Each scene shows the same named points in several views. A view is turned or mirrored, shifted and resized as a whole, has a little noise and may leave points out.

Scene 1
View 1
patuf: -26,3,-1,2,12,3,0,2,-4,13,-10,-24,3,7,-2,-17,18,-3,4,19,3
meb: -31,-7,3,-10,18,-19,-2,3,-10,14,-16,-21,4,-1,-5,-5,13,-11,11,19,1
modil: -30,5,-10,9,20,0,-9,8,20,-5,-10,-23,-8,6,-10,-22,36,3,4,10,10
resu: -17,-19,-5,-8,-1,0,-13,10,-32,8,-13,-6,-9,-6,-2,14,12,-9,3,-1,-15
zup: -16,1,7,-23,4,-1,-22,-5,-29,26,-7,-11,12,-3,17,30,15,-2,53,19,-6
Riv: -23,-11,-6,3,2,5,6,0,-28,10,-18,-20,-3,1,-5,-19,6,-11,-13,11,-13
rarot: -32,-7,-15,13,12,3,1,6,-8,0,-16,-19,-8,-3,-17,-24,20,-6,-17,7,-5
kima: -35,-15,0,-10,16,-26,3,2,-22,17,-22,-17,6,-8,-10,-3,5,-17,3,18,-4
potu: -6,-16,23,-34,4,-21,-10,11,-23,18,-6,-16,-1,10,21,22,10,-9,23,16,-4
bik: -44,-13,-20,0,22,-23,0,-11,-2,-8,-38,-33,2,-8,-13,-34,22,-14,5,20,-11
risi: -25,-7,-10,4,10,5,-19,18,-6,3,-3,0,-14,-6,-14,14,28,0,6,-6,0
Pideb: -26,-5,-1,-18,16,-20,-11,-8,1,1,-24,-33,4,4,12,-12,26,-4,31,24,-3
Gepem: -27,-2,-8,6,13,1,0,1,0,3,-16,-27,-4,6,-6,-26,23,-4,-5,14,0
Vola: -22,-1,12,-3,4,5,10,7,-38,38,-4,-11,9,0,-5,1,-7,-11,-5,22,0
nuzov: -26,-10,-12,3,4,5,-2,-2,-21,4,-21,-22,-3,-2,-4,-16,15,-8,-3,11,-13
sir: -17,-10,5,-2,-6,13,-2,14,-62,41,0,11,2,-12,-12,31,-9,-12,-3,4,-11
View 2
Gepem: -25,-14,-15,-7,33,-5,27,-9,1,6,-13,5,4,-8,6,-17,-20,2,-7,17,22
rarot: -19,-9,-14,-3,32,-4,25,-11,3,10,-15,14,3,-17,1,-21,-17,4,-10,24,16
Pideb: -28,-19,-2,-22,26,-7,25,8,-4,-9,-8,-3,1,4,23,-16,-8,-3,-5,-1,27
modil: -39,-22,-6,-11,28,-6,26,-13,-1,11,-18,7,-8,-4,11,-24,-19,7,1,22,24
risi: -27,-2,5,-19,16,-12,11,-12,-3,13,-17,19,1,-3,9,-19,-8,14,2,21,13
bik: -16,-24,-8,-10,39,5,35,7,-2,-6,-11,6,-8,-22,15,-29,-10,-8,-19,15,20
resu: -8,12,-1,-18,17,-13,8,-3,-1,2,-8,17,19,-5,5,-12,-3,9,-8,11,10
potu: -20,7,-2,-19,4,-17,11,8,-6,-13,-4,5,27,9,22,-3,-1,10,4,-12,28
kima: -12,3,-14,-7,14,-2,28,5,1,-8,-3,13,6,-19,18,-16,-3,-2,-8,3,20
patuf: -28,-6,-19,-10,24,-6,27,-8,4,6,-7,2,2,-2,10,-12,-16,0,-3,11,23
Riv: -9,2,-19,-5,32,-7,23,-6,4,2,-8,8,16,-12,0,-12,-17,1,-13,13,16
Vola: -12,21,-31,-6,9,-9,23,-8,10,2,5,8,16,-7,5,0,-9,-2,-1,3,18
meb: -22,-3,-12,-11,14,-5,27,1,0,-4,-4,8,3,-9,19,-15,-6,0,-2,4,24
zup: -22,13,-3,-40,5,-16,8,6,2,-5,9,2,6,22,19,-1,5,-4,0,-8,14
nuzov: -12,-2,-13,-12,33,-7,21,-5,2,2,-9,8,10,-9,3,-15,-14,0,-14,15,14
View 3
nuzov: -2,0,7,30,0,-16,33,9,25,9,24,-16,14,-12,23,9,-8,-10,-9,-11,0
bik: -2,2,9,39,0,-39,27,-1,17,9,25,-23,21,-18,38,34,2,-14,-5,32,-21
Gepem: 3,-1,9,26,5,-13,21,2,31,0,23,-34,26,-23,18,12,2,-5,-2,3,0
meb: -4,-4,10,11,8,-20,19,4,9,17,14,-23,-4,-26,11,24,10,6,-8,5,-6
patuf: 3,-4,9,14,2,-17,19,10,28,4,16,-34,15,-28,6,11,10,-1,-3,-2,3
sir: 0,-2,17,-4,-12,5,39,13,17,28,24,13,-36,-18,-12,-3,-17,17,-37,-62,7
kima: -2,-2,17,14,-1,-23,24,0,4,21,25,-14,-8,-25,17,31,1,6,-16,4,-18
zup: -18,-14,-4,4,17,-32,21,28,18,23,-20,5,-40,-15,-16,2,29,1,-21,-12,22
Riv: 3,1,11,22,-5,-7,37,13,18,11,27,-19,16,-15,24,9,-15,-7,-6,-20,-1
rarot: 5,1,12,32,-2,-8,24,-10,35,0,37,-26,24,-20,21,13,-11,-2,-11,-4,-6
risi: -8,-7,6,34,21,-1,11,-23,43,5,26,-9,-8,-15,-2,4,4,13,-26,-14,12
modil: 1,-7,6,33,19,-15,3,-14,46,-8,21,-42,28,-27,9,14,15,2,-5,18,5
Vola: 8,-1,17,-11,-15,-5,33,23,11,19,20,-19,-7,-30,-2,8,-5,10,-14,-35,-1
View 4
bik: 1,-3,0,10,-16,-8,13,0,6,-2,15,-7,10,-3,10,-3,-6,11,13,12,-3
meb: -3,-11,11,5,1,-3,-2,1,-2,-4,8,4,13,8,-4,-7,-7,-2,0,12,-3
patuf: -10,1,13,13,-6,-8,-5,0,-11,-4,8,3,18,12,-5,3,-3,-3,4,16,-2
Riv: -5,12,7,11,-6,-15,7,-8,-4,-8,10,11,3,4,-11,3,-2,-6,-2,10,-1
nuzov: -4,11,6,13,-6,-12,2,-6,-7,-7,13,7,2,3,-6,-1,-5,-2,3,10,0
risi: 2,10,3,20,1,5,-13,-7,-20,-7,7,4,7,12,-9,-24,-10,-8,-1,14,1
sir: 0,4,13,5,15,-6,-17,-16,-6,-11,0,24,-16,9,-38,-7,-2,-19,-18,19,-3
resu: 0,8,8,10,9,-4,-5,-8,-10,-12,13,15,-6,6,-12,-16,-11,-8,-7,8,-1
kima: 1,-12,7,1,2,-5,4,-3,6,-6,6,6,6,4,-7,-6,-6,-3,-3,12,-5
rarot: -1,12,-1,18,-16,-7,8,-8,-8,-5,5,0,11,6,-5,-3,-2,-6,4,14,2
zup: -11,-14,28,3,21,-3,-33,4,-13,-6,22,15,-3,10,-10,-12,-15,2,-1,15,-7
Pideb: -9,-10,17,7,2,-5,-4,9,-8,-3,22,2,17,6,11,-6,-14,9,9,7,-5
potu: -9,-12,23,-2,25,-6,-10,4,-9,-12,17,21,11,12,-6,-12,-17,-8,-13,0,-4

In a view up to two points have been moved. Name them for each view, in the order of its rows, or write -.
view 1: -
view 2: risi
view 3: kima
view 4: -

Scene 2
View 1
Dobob: -3,6,-2,5,16,-3,-4,5,-4,2,0,16,20,-4,-4,-5,2,-13,3,-6,-5
vun: -9,-7,-20,18,17,-11,1,-3,-15,-6,6,2,21,8,-13,-4,8,7,4,3,16
fibe: -15,-4,-15,9,21,-4,4,9,-7,22,-5,-5,33,4,-4,-5,-6,-23,0,-5,25
rup: -9,1,-2,32,3,2,-7,13,2,13,9,8,12,-28,-25,-21,-4,9,-10,-3,24
tem: -8,-5,-8,35,5,-9,-7,9,-5,2,10,9,15,-18,-26,-20,-4,11,-2,4,14
noror: -15,-7,-1,-16,16,-24,5,14,-4,1,-5,6,43,23,1,0,-22,-39,8,-15,-27
nibot: -15,-16,-27,8,18,-16,11,-4,-23,-12,2,-12,32,27,-5,6,5,0,5,5,19
kife: -6,8,3,14,6,0,-8,11,4,12,6,17,20,-18,-16,-14,-5,-5,-3,-13,0
geve: -6,-2,-4,-9,16,-9,6,4,-13,-8,-6,-2,26,13,11,8,-5,-24,-5,-3,-8
Muzon: -5,6,1,11,13,-2,-5,8,-2,6,1,13,20,-10,-8,-9,-3,-13,0,-5,-3
duv: -1,6,-5,26,13,-4,-9,2,-7,-2,7,17,12,-19,-16,-12,9,7,1,5,8
bita: -4,4,-19,-11,26,3,3,-9,-10,4,-2,6,32,19,6,9,19,-8,4,-16,12
pib: -26,-11,-19,-15,24,-9,10,12,3,35,-6,-11,58,34,-1,2,-14,-37,8,-30,20
siles: -4,-7,0,22,13,-33,-6,14,-14,-20,5,15,19,-4,-14,-14,-17,-17,15,19,-29
Gopim: -3,1,-15,13,8,1,1,-9,-10,-18,11,9,14,2,-12,-1,21,29,-4,-11,11
bube: -5,4,3,0,12,-13,-5,8,0,-3,5,21,27,2,-8,-7,-6,-14,6,-16,-25
View 2
duv: -5,19,1,-18,6,8,28,-14,7,-1,2,32,4,0,12,-16,29,7,5,3,4
vun: -5,4,0,-11,16,-5,19,-14,-3,-3,21,15,16,-3,-2,-5,7,12,19,18,-8
Dobob: 5,-7,3,-6,-1,0,7,-9,13,-6,8,18,-5,-8,11,-14,12,-3,14,2,14
fibe: 1,0,-12,12,31,-11,12,-14,18,-24,17,0,7,-20,-13,-17,-11,4,13,11,5
nibot: -8,-6,4,-7,19,-14,-3,-5,-20,4,31,2,32,-5,-22,-19,-10,14,29,25,-17
pib: 18,-41,-16,23,35,-35,3,-17,22,-39,37,-23,3,-29,-15,1,-37,-2,29,13,3
siles: -4,-16,9,10,-26,33,11,14,-6,-4,-11,29,14,-7,-8,6,26,0,36,0,-1
Gopim: -8,12,11,-42,7,-21,12,-14,-16,12,27,28,13,14,13,-22,16,6,8,7,-12
tem: -9,22,-7,-17,13,7,42,-11,3,-14,0,30,14,1,3,-4,26,7,11,-6,-12
geve: 4,-22,6,4,-2,-7,-19,3,3,-5,12,6,1,-14,-11,-31,-6,-10,23,1,10
noror: 16,-57,1,18,-12,-9,-13,8,11,-21,12,-1,-3,-21,-8,-2,-12,-18,42,-7,8
kife: 4,2,-6,-12,5,-6,29,-14,22,-20,3,24,-9,-6,15,-8,21,-7,8,-15,6
View 3
noror: -11,-11,1,11,-35,17,6,-8,2,4,-3,-28,17,-4,-2,-16,45,32,0,-34,4
kife: -8,16,-6,20,-2,-14,-2,-7,3,-17,-6,1,16,26,-12,-14,32,18,-23,16,32
tem: 0,17,-12,31,16,-3,-9,-9,14,-8,-4,7,6,10,-8,-13,11,3,-34,35,37
bube: -14,4,6,10,-14,-7,-2,-21,5,-18,-6,-12,5,7,-8,-19,32,29,-11,-7,17
vun: 8,3,-11,6,4,6,-3,-3,16,7,-16,3,-7,-8,-18,-1,10,1,-21,15,36
pib: 13,-16,-5,22,-42,23,12,26,1,27,-13,-10,39,3,-34,12,53,5,13,-20,16
duv: -4,12,-15,10,18,-11,-9,-11,16,-15,-12,3,-7,14,-15,-11,17,15,-28,27,42
fibe: 5,-6,-26,25,-13,14,4,23,8,11,-9,-9,30,16,-23,3,43,9,-7,1,33
geve: -10,-4,-18,-9,-16,14,3,2,3,8,-16,-20,-1,2,-3,-11,32,28,-13,-19,27
nibot: 10,-8,-13,-1,-7,27,-2,5,15,28,-19,-5,-7,-26,-14,4,8,-2,-17,1,30
Dobob: -9,2,-10,5,-4,-6,-2,-9,10,-10,-13,-9,2,14,-15,-12,32,25,-14,1,31
bita: 4,-3,-7,-20,-14,1,5,6,7,10,-31,-3,-6,2,-36,9,30,12,0,-9,36
Muzon: -8,6,-15,12,-1,-8,-3,-6,8,-12,-9,-7,8,19,-12,-12,34,23,-18,6,32
rup: 0,23,-14,30,15,-10,-7,0,8,-10,-3,11,19,25,-10,-11,19,3,-36,39,43
View 4
Muzon: -1,-8,-15,-7,-12,1,12,3,-6,-3,-9,-7,2,-8,-12,-9,-2,15,-4,-2,-3
bube: -12,-9,-24,-10,-10,8,7,4,-1,-7,-10,-8,3,-13,-19,-16,0,15,-9,-17,-1
siles: -10,-11,-33,-2,-4,21,9,9,-9,-2,-6,-8,-5,-34,4,-12,10,24,2,-14,-1
pib: -12,20,-18,-9,-25,-5,24,0,10,-15,-25,-10,28,-10,-16,12,-19,-23,-1,-1,-13
Gopim: -34,5,-12,-13,-1,7,-5,-17,-20,-4,8,-14,-10,-14,-24,2,3,17,-19,7,9
vun: -25,10,-14,-10,-6,11,7,-10,-16,-3,1,-14,-4,-21,-12,11,5,9,-6,8,4
Dobob: -8,-7,-13,-8,-7,3,8,3,-10,-6,-5,-6,0,-8,-16,-7,1,14,-10,-6,0
bita: -25,11,-7,-7,-7,-2,9,-1,-12,-17,-2,-6,9,-3,-23,9,3,-8,-19,-1,4
duv: -11,-8,-8,-15,-6,9,5,-10,-19,8,2,-15,-16,-16,-15,-4,7,27,0,7,7
kife: -2,-9,-11,-13,-13,1,8,-7,-7,4,-6,-12,-4,-7,-19,-11,-7,25,-3,3,-1
tem: -9,-4,-13,-15,-11,11,5,-14,-15,11,-1,-18,-14,-22,-11,-1,-1,28,6,14,3
rup: -4,-5,-5,-17,-15,3,7,-18,-14,14,-2,-17,-14,-13,-15,-2,-9,30,5,21,-1
fibe: -6,11,-8,-8,-17,0,17,-3,-8,-7,-12,-9,9,-12,-7,11,-8,-2,0,12,-8

In a view up to two points have been moved. Name them for each view, in the order of its rows, or write -.
view 1: -
view 2: vun
view 3: fibe
view 4: Muzon, duv
